Each row is a point on a landscape with many valleys, with its height.
A ball rolls from a point to the lowest of its 6 nearest points, and stops where none of them is lower. Distance is the straight distance between rows; heights are no part of it.
lub: 89  115  89  139  110  99  90  68  102  104  104  98  123  130  110  111  63  88  94  78  113  101  97  88  104  97  105  98  128  101  106  79  128  123  93  115  89  105  124  127  122  112  98  96  89  122  104  h=2.42
gir: 51  91  60  97  112  131  102  108  113  64  71  97  105  141  108  123  112  105  118  118  81  145  95  125  89  119  77  121  69  95  84  83  81  107  101  136  104  98  95  92  130  99  48  95  105  85  87  h=7.58
luvo: 140  92  79  68  91  122  99  131  110  104  125  94  53  39  77  68  162  93  102  107  95  127  93  94  100  70  76  115  97  108  111  127  76  95  80  104  113  109  76  67  51  54  115  92  120  96  101  h=1.71
lutu: 126  92  106  79  99  86  86  117  105  118  100  106  57  60  78  72  130  102  100  109  109  105  106  86  119  87  97  85  109  107  101  107  90  82  97  87  103  80  88  78  65  88  124  87  117  97  98  h=1.77
bef: 134  92  140  69  81  114  154  111  100  84  86  122  139  85  131  148  88  92  120  77  43  62  101  128  93  91  97  90  76  91  124  140  116  84  98  85  91  120  63  117  116  108  102  135  76  87  103  h=7.41
bomil: 97  94  101  107  106  116  115  96  74  93  107  87  106  94  106  109  103  91  92  110  91  99  113  111  112  114  105  102  113  102  107  97  111  120  87  123  92  109  107  104  103  85  94  106  107  92  109  h=4.10
lom: 137  82  134  65  96  45  71  110  105  138  96  116  62  80  70  75  132  116  110  92  115  103  83  84  112  78  99  72  104  96  83  110  92  49  131  49  97  41  99  86  59  113  147  85  104  86  90  h=2.59
neso: 106  91  107  77  79  121  131  116  90  88  101  94  109  84  115  113  118  89  106  118  64  94  100  129  104  95  95  97  74  113  111  124  94  112  93  104  90  111  80  106  106  73  87  116  95  76  101  h=4.58
lus: 106  99  105  101  94  110  108  115  110  76  69  109  127  141  112  145  77  97  119  102  69  95  78  126  94  108  86  104  75  109  108  103  107  109  100  104  98  93  79  119  131  109  82  128  71  85  87  h=7.04
Fupip: 135  73  128  69  112  65  86  143  111  96  65  136  112  123  97  135  65  109  124  102  93  83  75  116  100  93  91  87  64  88  102  126  120  87  94  83  83  50  66  108  133  134  92  131  91  75  85  h=4.23
Piza: 53  91  47  90  111  133  101  117  115  63  69  88  98  135  82  107  133  104  111  126  86  146  97  124  112  125  81  117  68  93  73  99  64  112  108  147  114  96  92  88  108  104  43  88  117  75  87  h=6.81
kerir: 120  73  110  58  98  105  114  142  113  75  58  130  122  105  105  145  102  89  128  106  62  86  93  145  90  98  87  90  58  110  106  139  103  77  95  99  97  85  39  107  142  105  69  153  83  67  89  h=8.06
git: 89  92  62  85  103  118  109  130  99  89  97  93  68  85  69  76  146  100  106  110  106  131  101  114  119  113  76  110  76  107  87  110  82  96  107  127  99  109  98  86  67  90  77  92  117  88  99  h=1.87
vunol: 50  106  50  132  128  105  79  74  115  98  83  88  87  151  89  82  98  101  102  97  133  141  112  78  88  127  94  94  121  110  67  50  89  135  122  133  91  104  144  92  101  115  62  80  110  130  103  h=4.49
das: 132  84  138  65  93  86  113  126  89  108  89  122  126  98  125  131  81  96  113  100  70  67  87  107  102  79  104  88  82  76  124  136  124  85  92  77  86  85  91  114  101  110  106  111  84  88  85  h=7.64
Bogi: 110  110  97  105  90  105  92  81  90  90  130  78  79  65  100  77  117  104  69  95  112  96  123  76  105  100  110  110  114  116  117  110  84  112  67  99  109  131  110  96  91  78  107  95  103  105  110  h=1.79
Fefe: 114  105  111  107  110  90  82  80  90  118  120  97  98  83  97  80  82  103  80  93  121  79  114  71  114  98  123  85  135  105  106  87  107  93  94  93  93  83  118  90  93  96  133  91  107  120  105  h=4.46
movu: 49  123  95  142  100  146  113  47  90  83  112  54  118  99  144  90  101  107  87  101  85  102  122  83  77  120  112  138  115  99  92  89  90  133  93  122  118  159  122  96  113  58  77  87  104  109  143  h=3.84
sazap: 28  120  78  143  122  138  108  35  115  89  83  53  134  148  143  119  71  92  104  104  86  125  109  103  72  119  98  129  102  104  77  52  105  129  92  134  128  137  106  108  122  71  45  76  86  108  129  h=0.61
Muk: 76  107  81  119  107  129  97  85  83  89  113  69  86  76  106  82  119  97  77  111  103  112  128  92  93  114  107  121  115  107  103  92  89  124  80  119  102  136  115  96  101  73  77  98  108  102  118  h=3.40
nekuz: 58  122  96  141  109  132  103  57  91  84  124  73  116  102  130  88  92  100  76  90  102  106  130  80  82  123  115  107  126  99  97  87  101  137  83  111  114  143  132  108  117  81  90  103  99  113  131  h=4.47
mugus: 74  104  74  124  111  113  92  85  98  101  100  82  95  111  98  93  91  94  90  102  107  122  114  94  98  109  105  99  120  112  90  71  106  125  99  122  97  110  117  101  107  93  84  95  103  119  108  h=0.60
Nabal: 63  128  96  148  104  136  119  58  91  92  104  71  141  120  138  117  72  90  95  91  75  111  112  103  76  115  110  116  116  96  99  83  103  132  98  111  121  143  109  118  115  88  84  101  83  120  136  h=4.42
dit: 125  99  134  113  93  96  128  95  103  102  103  114  153  105  135  137  59  76  118  67  74  64  104  107  86  88  106  100  102  71  129  108  130  86  115  69  90  126  94  117  119  119  127  107  76  120  88  h=6.04
lut: 86  104  89  98  88  142  122  100  75  96  120  83  99  71  110  101  112  93  102  113  70  111  108  116  91  107  94  113  89  114  104  111  91  113  87  116  106  134  83  97  104  58  79  104  104  82  110  h=3.83
Peza: 94  117  112  101  89  135  161  96  96  78  81  98  138  104  133  148  93  89  128  89  41  89  104  133  82  106  108  111  75  104  108  113  97  95  92  103  114  137  67  102  125  102  83  128  73  81  104  h=5.67
Molo: 120  86  82  54  90  116  123  134  102  90  93  91  72  61  84  86  150  97  110  123  79  119  93  120  101  81  67  118  63  107  109  135  85  94  88  107  107  114  67  93  75  71  91  97  119  69  98  h=1.46
sisiz: 100  88  76  79  87  113  115  145  97  84  87  105  78  81  82  89  146  97  105  121  82  115  96  126  115  102  75  102  70  103  99  122  80  95  97  108  108  99  79  90  86  91  74  103  119  74  96  h=2.31
gike: 104  108  107  130  119  82  79  75  97  112  111  99  112  115  91  81  65  99  75  94  132  81  102  80  105  93  131  83  139  103  89  82  115  110  100  106  92  95  127  99  109  114  134  91  98  130  97  h=4.82
Dami: 89  117  100  149  109  104  84  57  105  97  115  89  114  124  114  89  68  98  75  73  133  91  114  77  104  100  128  99  139  93  106  73  124  123  91  106  108  111  145  107  119  114  124  95  94  129  127  h=3.72
zagon: 130  100  140  101  97  67  91  102  87  116  114  119  133  97  115  113  69  99  98  77  94  65  90  94  90  77  117  86  114  69  124  113  125  87  101  70  96  93  106  109  116  129  138  99  88  120  92  h=7.47
nalik: 54  118  98  121  89  156  138  60  79  79  113  54  108  89  141  97  101  108  97  112  69  107  122  100  63  115  116  139  93  110  97  108  77  130  90  111  130  164  104  94  104  45  64  96  110  85  139  h=3.45
labug: 146  72  120  58  96  78  100  139  105  104  94  109  59  54  83  91  131  100  110  112  88  99  83  96  120  75  82  89  75  100  104  135  107  68  92  71  100  77  75  91  63  91  118  84  121  90  90  h=1.63
Sok: 117  111  133  105  81  123  142  85  84  114  123  97  134  84  130  126  83  83  103  77  58  80  117  119  88  96  104  103  93  92  121  122  105  101  95  97  109  148  89  121  115  91  105  117  90  106  99  h=5.55
Kege: 84  119  116  135  94  151  153  65  94  90  89  96  141  109  135  133  79  83  118  81  55  91  119  115  65  108  111  129  98  101  98  97  107  114  100  118  122  152  83  114  121  97  87  116  66  119  126  h=4.86
Zafa: 128  93  101  71  86  100  118  124  90  100  121  94  92  55  104  100  128  92  98  111  75  98  100  108  97  78  88  113  85  104  121  142  95  95  73  94  95  116  79  99  81  65  105  103  107  78  90  h=2.37
Zod: 137  106  139  105  81  96  113  91  86  118  131  104  136  90  134  115  77  92  100  74  81  61  118  95  88  71  109  101  114  68  132  120  113  88  90  73  106  123  102  115  115  105  134  110  92  116  107  h=6.09
mibem: 105  115  104  119  84  110  93  64  97  108  156  75  95  69  109  74  104  113  54  86  133  76  125  60  101  102  129  110  138  104  119  108  87  105  81  85  108  144  124  85  96  100  142  89  105  115  122  h=3.57
Bab: 140  113  147  98  88  76  95  94  74  137  148  98  116  67  113  91  60  118  89  66  117  49  124  71  80  64  142  83  134  70  122  111  123  64  97  39  115  88  112  93  110  135  167  91  92  110  99  h=7.77
pez: 99  116  79  88  89  140  109  100  79  90  133  66  67  55  97  62  135  97  82  113  91  111  121  93  79  95  90  128  93  122  113  118  73  114  68  110  101  153  83  84  84  47  93  100  110  90  110  h=2.38
Lipu: 92  104  101  102  93  135  130  92  100  90  91  92  127  100  124  125  103  94  103  102  60  103  105  126  98  110  100  110  90  109  113  109  100  111  92  118  105  120  80  109  115  87  77  115  91  81  104  h=5.38
Vara: 93  88  71  80  107  91  97  130  113  85  77  107  86  108  63  90  122  104  105  108  115  117  86  107  129  109  86  86  78  105  77  92  91  93  119  117  95  70  96  81  76  111  89  92  127  110  90  h=2.87
zakad: 74  107  78  126  117  91  75  84  101  103  96  109  73  124  75  72  93  108  79  104  152  122  107  86  110  115  108  78  132  112  82  55  93  113  114  116  84  83  122  87  86  100  103  86  107  127  103  h=1.74
topot: 139  102  132  88  71  104  121  87  91  119  163  91  118  40  128  108  97  96  81  72  75  63  115  88  74  52  105  105  118  81  148  142  97  75  76  50  109  134  75  101  113  96  150  102  106  116  122  h=7.21
Sas: 80  92  64  84  86  137  118  118  84  75  107  75  78  72  97  84  153  94  110  129  71  125  107  127  87  104  70  122  75  103  103  121  70  106  92  129  104  131  79  97  85  63  65  97  121  63  95  h=2.52
kez: 133  79  125  66  97  61  92  156  101  94  71  125  86  100  92  110  102  102  124  123  92  85  81  122  111  73  90  87  63  85  95  138  115  65  95  68  99  58  69  101  103  109  101  120  113  86  88  h=1.13
Tona: 69  93  60  93  102  114  100  130  128  69  64  105  96  137  77  120  109  108  111  114  98  128  91  122  114  126  78  100  69  106  83  92  89  105  107  134  96  82  90  94  114  125  50  108  121  92  91  h=6.89
rusu: 128  77  130  52  91  53  86  138  102  115  76  112  62  67  74  84  122  111  119  108  102  96  89  101  117  80  82  78  83  99  87  114  102  61  110  72  92  53  88  91  72  106  122  95  116  95  96  h=1.95
Vetug: 75  99  87  105  91  147  124  83  81  90  120  63  89  73  113  87  127  99  99  131  70  114  116  105  66  107  102  138  89  108  106  110  85  122  77  125  111  158  91  100  99  58  71  102  105  75  117  h=3.01
Gipat: 46  103  79  104  109  154  126  83  87  83  99  70  96  93  119  103  127  100  102  119  74  123  114  115  78  124  98  127  84  108  91  98  77  117  92  130  111  140  97  92  116  56  54  91  109  85  106  h=3.65
beka: 105  104  97  107  103  100  94  91  85  112  113  102  86  83  95  73  105  96  74  98  119  95  116  84  109  94  119  91  124  113  100  101  96  101  93  109  93  102  120  88  88  91  119  97  106  115  96  h=3.31
vipab: 83  110  83  119  97  101  80  79  111  107  136  90  46  75  91  36  131  123  73  103  153  122  122  64  114  119  126  99  136  106  102  78  62  114  91  113  102  116  120  71  76  70  123  94  105  109  123  h=2.95
Malu: 57  108  58  115  112  88  83  101  124  81  72  100  88  155  69  105  93  102  107  104  130  134  91  104  110  129  82  102  99  110  63  50  96  122  121  136  88  82  129  103  99  128  58  80  116  113  96  h=5.35
rine: 122  86  130  69  112  41  57  110  89  133  77  124  89  104  68  83  93  132  105  104  125  79  60  92  108  91  86  66  102  87  77  95  119  51  128  41  78  8  98  115  82  146  150  104  98  94  86  h=5.08
kovuk: 95  84  87  82  100  109  102  130  122  70  65  131  116  131  94  134  103  94  118  106  81  105  92  139  101  117  73  99  67  101  94  109  98  88  94  120  102  83  58  100  141  107  61  133  100  65  90  h=7.27
buzuf: 96  86  93  80  109  73  81  118  114  112  71  126  86  112  53  81  108  108  102  110  137  113  76  94  122  122  97  80  94  103  80  64  92  88  140  94  89  55  110  97  76  124  111  88  121  121  88  h=3.09
Vaso: 140  99  141  87  106  45  64  102  82  150  108  105  95  86  91  78  79  128  104  91  121  65  87  77  103  72  118  64  124  90  92  113  118  58  120  50  86  29  112  100  82  150  166  83  78  85  88  h=8.42
faz: 70  110  74  126  98  97  96  97  114  90  73  105  106  156  99  127  74  94  108  105  96  115  91  108  99  117  88  104  88  111  92  67  120  120  99  118  93  82  110  116  127  116  66  104  90  105  92  h=4.54
nika: 129  110  127  112  66  117  137  72  87  112  152  98  124  67  136  102  91  87  82  71  79  68  119  93  70  81  111  111  121  76  133  131  92  83  75  64  119  146  80  109  115  89  138  114  104  116  112  h=6.63
kar: 141  78  136  42  82  84  111  139  95  98  97  100  102  69  112  121  121  86  114  106  55  80  81  119  96  60  97  97  69  89  125  166  100  80  80  65  90  101  61  113  92  90  114  103  105  74  91  h=4.41
Zala: 154  106  141  76  75  79  107  107  76  132  148  104  109  60  124  113  90  87  100  76  73  63  110  87  76  35  107  95  105  68  139  151  110  66  78  42  108  108  88  98  102  109  150  98  98  103  95  h=8.03
nobip: 107  94  109  93  95  103  103  114  93  95  83  110  119  111  116  132  93  88  109  107  81  90  87  116  107  101  99  93  86  103  108  111  113  110  97  107  91  98  89  116  109  95  94  118  100  90  103  h=6.27
Bezaz: 142  75  142  65  93  46  81  134  89  108  76  119  72  82  83  90  110  116  120  118  101  84  82  96  111  72  96  72  84  94  91  130  115  55  112  42  95  40  87  101  72  115  132  103  116  95  86  h=2.55
bopu: 111  105  116  113  108  73  80  89  93  113  109  119  131  115  98  105  57  98  95  89  122  73  88  79  108  95  123  83  123  90  104  84  136  103  107  93  90  68  123  105  96  128  130  93  86  123  93  h=6.02
gumov: 117  92  113  95  111  74  74  96  91  120  107  101  89  76  89  75  92  108  89  103  127  82  106  80  113  93  123  78  118  108  98  90  96  86  111  89  80  68  113  87  71  100  138  79  98  102  85  h=3.86
mak: 93  109  103  129  100  87  106  84  104  95  87  114  137  145  121  132  70  83  109  85  96  88  90  103  104  101  101  102  98  103  109  88  130  130  101  111  93  97  105  127  124  126  100  103  71  113  92  h=2.99
daru: 118  90  109  92  115  53  83  129  130  106  57  144  110  147  76  137  42  106  130  106  120  86  65  115  102  103  78  98  70  101  98  101  131  81  110  88  80  52  82  112  136  138  80  123  88  87  76  h=5.92
tiru: 93  95  89  112  95  74  93  113  132  81  55  134  116  159  93  132  63  93  121  103  102  100  74  120  104  113  84  101  81  99  107  84  120  109  104  107  91  75  93  111  144  126  73  122  87  86  84  h=6.03
rifa: 141  80  131  50  90  93  122  135  112  89  81  120  119  82  119  132  99  98  115  102  61  74  83  122  100  81  89  90  62  90  122  155  110  85  92  78  92  95  69  115  115  103  93  138  92  69  94  h=6.24
veb: 137  105  114  89  84  122  100  95  89  102  153  84  100  39  111  83  121  99  77  89  87  80  108  87  80  84  105  121  108  115  118  139  79  101  52  92  113  138  81  103  89  69  122  100  119  97  118  h=3.82
Tef: 117  86  122  73  108  60  58  118  97  117  83  131  83  105  62  84  105  111  103  103  131  92  71  94  118  110  98  70  100  95  76  77  100  66  129  65  86  36  110  105  82  129  121  96  105  106  75  h=3.32
nuduk: 147  88  112  62  90  93  89  125  101  118  115  106  65  40  90  85  141  99  94  112  79  98  88  95  109  64  85  100  88  107  108  132  85  79  74  82  96  92  82  84  67  67  130  91  109  84  90  h=1.30
zapu: 130  105  131  126  96  71  78  76  86  129  135  99  122  95  110  78  53  120  85  71  151  51  108  66  98  73  144  75  147  73  110  85  118  65  108  40  113  74  128  95  110  144  163  85  77  123  108  h=7.93
Zunon: 84  94  74  75  101  107  97  125  106  104  89  109  70  92  69  78  145  105  103  116  122  131  108  103  128  118  86  106  93  100  75  92  75  108  126  125  96  96  101  85  60  96  81  92  117  100  99  h=2.46
kem: 123  97  84  69  100  103  87  109  122  110  132  103  42  53  64  49  157  108  101  110  118  151  99  85  118  92  93  111  107  100  97  108  66  102  117  101  119  105  92  58  49  59  110  87  111  90  101  h=1.90
Tum: 56  105  79  98  99  152  136  93  103  70  78  89  118  109  119  133  113  96  127  110  51  119  98  137  69  122  95  121  65  116  91  94  79  104  89  127  113  125  84  86  126  75  53  110  90  78  88  h=5.00
Neb: 92  104  94  133  104  58  87  82  127  99  70  134  122  176  100  138  39  88  112  92  120  96  71  101  112  109  80  108  95  106  106  78  142  111  111  109  84  65  125  121  126  144  87  106  70  99  86  h=4.63
Fosaz: 102  108  79  110  97  109  87  83  102  98  126  83  58  68  86  57  137  103  72  108  127  119  133  77  96  108  109  115  122  115  104  97  64  106  78  115  103  133  103  70  80  65  106  92  106  99  108  h=2.41
vurif: 99  129  92  119  68  143  113  77  92  83  177  46  84  40  127  58  144  120  59  89  97  100  113  61  76  113  112  144  121  124  126  113  65  127  66  96  120  172  119  89  89  73  140  75  100  100  138  h=3.06
tusim: 144  96  130  62  96  69  87  123  88  122  107  106  75  66  92  95  107  102  103  111  89  84  93  97  116  62  102  90  97  99  100  132  114  75  81  65  89  68  88  88  77  103  134  89  111  93  88  h=2.62
geve: 103  97  87  118  107  90  92  99  94  102  97  100  88  108  92  91  95  96  99  113  114  93  100  100  109  97  103  90  107  104  103  88  106  108  99  109  80  92  117  103  100  99  105  96  102  110  85  h=3.71
feda: 64  120  69  159  119  102  82  58  108  97  95  83  115  144  109  93  63  95  86  84  120  115  105  76  93  108  110  104  130  107  90  59  127  126  85  121  103  117  145  123  121  110  80  95  95  124  114  h=3.23
silil: 114  91  109  89  105  79  81  111  100  111  88  117  88  91  76  91  116  108  97  108  122  87  88  99  124  96  101  81  94  97  91  86  95  85  123  91  87  62  104  86  72  107  123  102  113  111  88  h=2.64
Zozu: 143  101  146  106  89  70  112  89  83  135  149  96  128  67  132  106  66  95  90  70  101  39  116  84  81  52  117  93  116  57  140  116  107  67  95  39  111  110  103  97  119  116  160  105  88  115  104  h=6.99
Lebed: 55  108  80  130  111  133  118  70  101  93  95  67  117  126  123  118  87  95  106  107  79  123  109  111  86  112  99  114  105  108  93  84  111  134  97  130  113  133  106  108  123  85  68  100  85  98  113  h=3.34
Nused: 110  109  119  131  94  103  111  81  88  106  132  101  137  102  127  108  74  85  81  72  103  80  110  92  99  95  112  95  124  81  115  95  116  98  98  90  112  126  109  119  112  105  119  108  99  126  105  h=4.81
Lufe: 84  117  100  140  97  122  109  72  89  98  111  90  127  111  126  118  75  84  83  75  93  90  127  87  91  102  111  110  123  94  106  84  116  121  96  110  109  136  111  128  119  101  97  112  83  120  116  h=3.74
susab: 129  91  130  86  109  60  82  129  100  107  73  129  104  114  90  118  64  112  120  100  97  75  63  110  101  89  105  80  86  85  97  106  135  88  98  71  85  51  88  113  114  137  118  102  97  104  80  h=5.42
vazu: 128  71  121  66  115  53  70  135  104  105  66  134  88  105  68  114  85  115  124  114  117  79  66  108  114  99  87  79  79  87  84  103  123  64  116  65  89  43  81  112  102  136  102  111  114  100  88  h=2.83
gemup: 104  81  97  92  108  85  100  133  117  84  74  125  108  135  89  127  86  96  122  102  98  107  81  121  109  103  79  86  69  101  97  104  109  98  104  113  89  69  72  111  128  120  76  122  101  88  85  h=4.68
bulo: 67  96  52  101  114  117  106  113  93  83  87  87  77  112  81  93  126  102  103  121  105  134  111  100  103  113  83  109  93  104  79  72  85  117  108  138  95  97  112  94  90  99  61  89  119  108  93  h=4.13
vovi: 72  117  99  118  94  137  122  71  81  87  124  66  104  91  122  96  101  103  85  96  80  103  120  100  84  110  107  124  112  109  103  111  95  128  83  116  111  154  109  101  117  60  79  110  98  94  119  h=3.70
pupi: 112  99  66  85  97  135  97  111  100  103  135  76  52  44  87  38  162  106  90  109  94  136  114  81  85  94  91  136  102  111  111  115  65  113  84  118  117  138  84  69  65  53  94  99  112  89  103  h=1.97
zamer: 43  95  63  99  101  155  125  101  98  78  84  77  105  119  105  116  126  102  121  132  61  138  110  133  83  125  85  120  62  89  87  95  70  101  95  135  117  128  90  90  116  80  46  94  109  61  97  h=4.99
peku: 126  101  126  79  99  92  101  122  86  114  102  105  107  92  109  115  89  88  94  105  76  68  91  106  109  87  103  91  99  102  115  121  111  105  90  97  85  86  96  107  96  101  107  106  104  97  88  h=7.06
Mut: 118  105  121  122  106  77  82  70  95  119  128  105  95  90  100  63  71  114  77  91  162  75  114  58  114  101  143  72  137  97  100  87  108  92  104  79  101  84  127  84  91  121  156  74  89  121  103  h=6.12
suku: 66  101  67  122  109  102  94  94  104  87  84  93  96  137  94  109  95  95  95  102  108  125  99  102  95  124  90  94  102  114  88  66  104  118  106  131  91  90  130  95  116  120  84  90  105  118  94  h=3.73
Zumaf: 72  120  96  160  113  89  99  65  111  104  95  104  145  160  112  123  37  73  105  77  103  104  100  96  97  106  105  108  124  90  105  73  137  132  105  115  96  118  125  131  126  123  88  94  63  123  111  h=0.59
minu: 90  90  104  75  121  83  65  103  125  118  93  118  72  113  62  64  143  124  83  99  152  141  81  89  145  118  101  90  120  111  67  72  65  93  162  114  100  67  120  87  35  90  101  90  115  120  89  h=2.63
Lunu: 110  109  108  125  103  66  110  86  127  93  76  133  158  155  123  146  43  85  128  74  98  72  78  112  91  101  77  105  94  92  120  99  151  100  123  95  95  106  101  130  130  142  103  115  49  106  86  h=4.96
teb: 92  115  87  122  109  93  82  69  103  103  133  86  80  91  97  66  99  117  64  99  153  89  127  57  116  116  140  86  138  119  101  84  95  114  91  104  99  111  131  84  92  94  126  90  98  113  119  h=4.07
bif: 87  97  82  103  110  72  78  119  125  82  56  142  95  169  66  130  69  102  121  98  131  111  81  119  109  123  76  96  70  107  77  76  116  97  117  104  92  51  99  110  127  142  57  119  100  96  77  h=5.62
fufo: 113  104  120  104  110  86  95  105  88  109  105  113  120  103  114  111  75  92  94  95  94  72  93  100  107  83  119  91  103  89  109  105  120  106  99  98  83  92  114  106  106  125  116  95  94  116  97  h=5.74
daneb: 124  93  125  85  101  50  59  97  91  147  108  105  90  88  87  78  105  125  98  98  145  96  89  78  111  88  113  63  137  101  87  87  87  71  125  50  90  37  111  99  75  122  158  75  86  92  93  h=5.09
Zinim: 144  106  144  71  96  69  84  108  81  125  116  107  106  71  98  94  80  107  94  95  99  60  99  89  105  58  123  78  107  84  109  126  122  69  93  61  101  69  109  96  83  128  145  87  94  100  87  h=6.26
lav: 35  123  66  160  123  111  84  46  118  101  84  63  122  167  131  112  63  81  91  104  106  131  109  86  86  122  100  116  124  102  83  47  116  143  101  131  119  120  131  123  130  103  56  83  83  119  122  h=3.15
zuta: 140  97  139  96  95  80  110  101  84  132  122  113  142  90  122  121  58  91  102  69  88  53  98  101  81  71  121  91  105  51  132  120  118  73  101  64  97  104  104  107  111  119  134  102  86  118  91  h=7.32
Zanu: 43  117  55  158  114  91  92  67  126  99  77  81  114  165  109  125  63  81  105  94  115  134  108  103  103  113  89  110  106  108  87  45  122  136  106  131  99  94  152  110  126  111  59  80  89  106  102  h=0.96
dekub: 79  96  72  95  115  85  75  100  115  108  80  112  66  129  53  75  126  118  101  106  145  137  87  94  129  126  98  87  110  112  63  60  82  108  147  125  87  76  121  100  58  114  88  83  114  119  93  h=3.19
Gud: 101  101  87  85  106  99  92  100  109  115  117  112  57  72  65  62  140  109  93  102  141  138  113  84  117  111  108  94  115  103  91  91  68  101  131  115  98  86  104  68  43  81  107  88  113  107  96  h=2.10
kazok: 82  102  87  133  112  74  84  91  106  101  85  108  105  147  83  108  69  90  102  103  131  105  89  99  109  114  103  86  110  110  92  61  127  118  104  106  80  79  130  107  110  119  96  89  100  121  89  h=3.44
Sele: 77  98  66  93  98  126  113  120  95  76  93  92  90  112  92  113  124  98  105  117  86  124  104  124  109  114  81  106  77  103  89  97  83  105  94  134  102  103  94  91  99  90  69  101  112  84  90  h=4.26
gata: 124  103  129  112  87  112  135  90  113  70  65  140  162  111  124  164  59  83  138  60  56  60  96  131  75  106  82  104  84  101  115  114  130  80  113  86  111  122  65  123  129  134  103  127  55  98  100  h=6.07
mikan: 117  81  113  74  96  68  85  136  101  104  79  116  70  91  65  80  122  114  103  106  117  102  77  97  126  94  84  78  86  94  84  96  95  60  125  82  93  52  88  90  69  112  109  88  119  113  96  h=2.32
lukog: 116  113  120  104  93  107  102  86  88  108  139  93  103  71  114  93  98  85  68  91  98  86  123  85  109  86  115  108  112  105  118  125  92  109  80  99  103  130  108  100  99  83  127  101  111  105  110  h=3.39
Bon: 110  105  122  111  84  123  147  92  104  96  97  114  152  100  137  145  66  79  126  74  63  75  111  116  78  102  92  100  90  94  119  111  121  97  113  95  101  144  78  121  120  113  103  120  69  116  103  h=5.37
golo: 107  114  80  97  86  131  90  86  96  86  148  61  69  43  103  51  138  108  78  104  102  113  122  78  81  100  104  136  117  125  118  106  66  111  62  112  109  151  92  89  89  54  113  99  106  91  115  h=2.39
Lif: 107  82  98  71  90  116  128  140  107  79  84  110  98  87  100  117  132  91  111  126  74  101  98  135  113  96  80  96  63  106  106  129  95  90  85  99  108  102  70  111  114  86  77  111  109  69  98  h=3.51
mib: 124  77  122  69  108  51  77  124  103  124  73  125  72  91  71  74  116  129  109  109  122  96  78  94  118  94  90  76  93  99  82  97  93  55  135  61  90  31  88  104  66  121  132  96  117  101  83  h=2.58
Zek: 46  97  47  96  120  113  85  114  124  72  64  93  90  149  66  112  122  111  105  116  106  146  83  105  113  130  76  123  80  109  60  79  74  122  117  150  110  80  116  99  100  119  32  85  123  96  95  h=6.87
rukup: 96  127  105  124  83  132  113  66  93  100  144  79  102  76  113  89  107  99  67  82  91  88  129  77  92  103  126  118  120  100  118  111  90  118  67  104  116  151  110  106  105  75  111  112  107  106  125  h=3.21
Lof: 44  117  92  121  107  156  138  69  108  78  80  76  131  107  144  136  92  92  132  106  59  118  109  125  64  117  114  130  87  110  84  94  89  120  94  129  127  151  89  88  130  74  54  101  72  85  113  h=4.50
gagi: 117  80  103  74  100  78  87  144  111  86  67  125  82  124  77  107  97  101  109  114  110  98  75  122  117  105  80  78  77  96  90  98  106  86  119  98  94  61  81  99  111  122  79  109  114  97  80  h=2.84
Tavis: 104  98  94  106  115  79  78  88  101  122  113  108  64  91  71  51  121  113  73  103  161  122  111  77  118  117  117  81  128  108  85  72  78  100  124  97  93  83  108  78  69  95  111  86  105  116  97  h=2.54
Pegi: 43  103  71  120  106  137  115  83  105  71  84  78  108  131  124  122  106  92  118  105  79  129  104  122  79  119  87  118  83  104  78  68  86  117  93  140  108  111  97  101  125  84  50  94  93  82  94  h=5.43
nepe: 117  102  118  103  110  45  89  109  100  115  86  128  127  134  83  117  43  108  114  88  106  67  61  91  93  88  101  94  101  77  108  99  142  93  108  66  80  57  110  125  114  144  120  105  83  106  73  h=7.51
fil: 79  116  69  145  117  100  68  61  105  95  102  84  94  119  95  75  81  103  70  91  145  106  121  71  94  127  125  91  153  114  80  58  105  135  100  122  97  107  143  98  111  105  103  94  94  126  122  h=3.28
fako: 112  85  117  80  104  65  69  113  107  133  92  115  72  95  68  67  134  114  98  105  138  110  86  87  128  103  97  67  115  100  95  86  85  69  145  68  90  51  111  87  55  105  137  88  116  108  83  h=2.81
fem: 125  78  99  66  85  91  112  143  110  101  86  115  72  72  80  98  138  90  106  121  79  105  82  119  113  80  84  97  69  104  103  139  94  86  94  85  94  92  81  90  80  82  101  103  123  76  94  h=1.82
Nak: 98  114  115  103  78  137  135  75  82  108  132  77  113  71  126  99  103  98  95  92  68  91  113  105  83  95  114  133  104  108  115  125  89  113  81  101  119  162  86  110  111  65  91  111  106  98  118  h=4.28
domu: 108  100  109  105  111  69  65  87  87  126  99  117  86  101  79  68  97  106  84  102  141  97  87  81  108  108  119  70  129  112  80  70  95  81  124  85  81  63  115  85  79  117  145  77  100  112  92  h=3.69
suz: 91  87  80  63  82  137  135  139  113  70  78  94  86  96  93  114  144  92  125  123  60  117  85  149  99  103  76  106  52  101  93  136  76  87  85  118  114  110  55  89  111  85  57  121  110  36  98  h=0.30
vepi: 78  103  74  84  112  102  76  116  116  108  86  101  60  107  53  62  148  124  94  101  137  144  97  87  136  129  95  103  106  102  68  84  59  118  147  139  96  91  115  85  43  91  71  93  118  106  101  h=2.65
par: 76  98  99  110  107  107  107  102  94  92  97  103  119  117  114  127  88  90  103  100  90  108  97  105  101  102  94  97  103  103  101  86  112  118  91  123  94  103  112  111  112  102  88  103  95  107  101  h=4.25
segiv: 61  105  60  115  120  124  86  90  91  94  108  78  75  102  95  65  130  106  87  112  125  129  128  82  97  129  101  111  119  107  86  75  79  123  92  129  105  126  121  86  91  78  73  96  111  111  110  h=3.80

Call two points neighbours if one is among the 6 nearest of the other. Go from one point of each pair to the other, from neighbour to neighbour, staying as low as possible. Name the highest point that can't be avoided.
kez, mugus => Tavis
Molo, nuduk => luvo
sazap, Zumaf => lav
nuduk, git => sisiz

For each start below, name the point where the ball stops.
daneb => nuduk
Mut => mugus
Zala => Zumaf
fako => nuduk
Tef => nuduk
Zozu => Zumaf
buzuf => nuduk
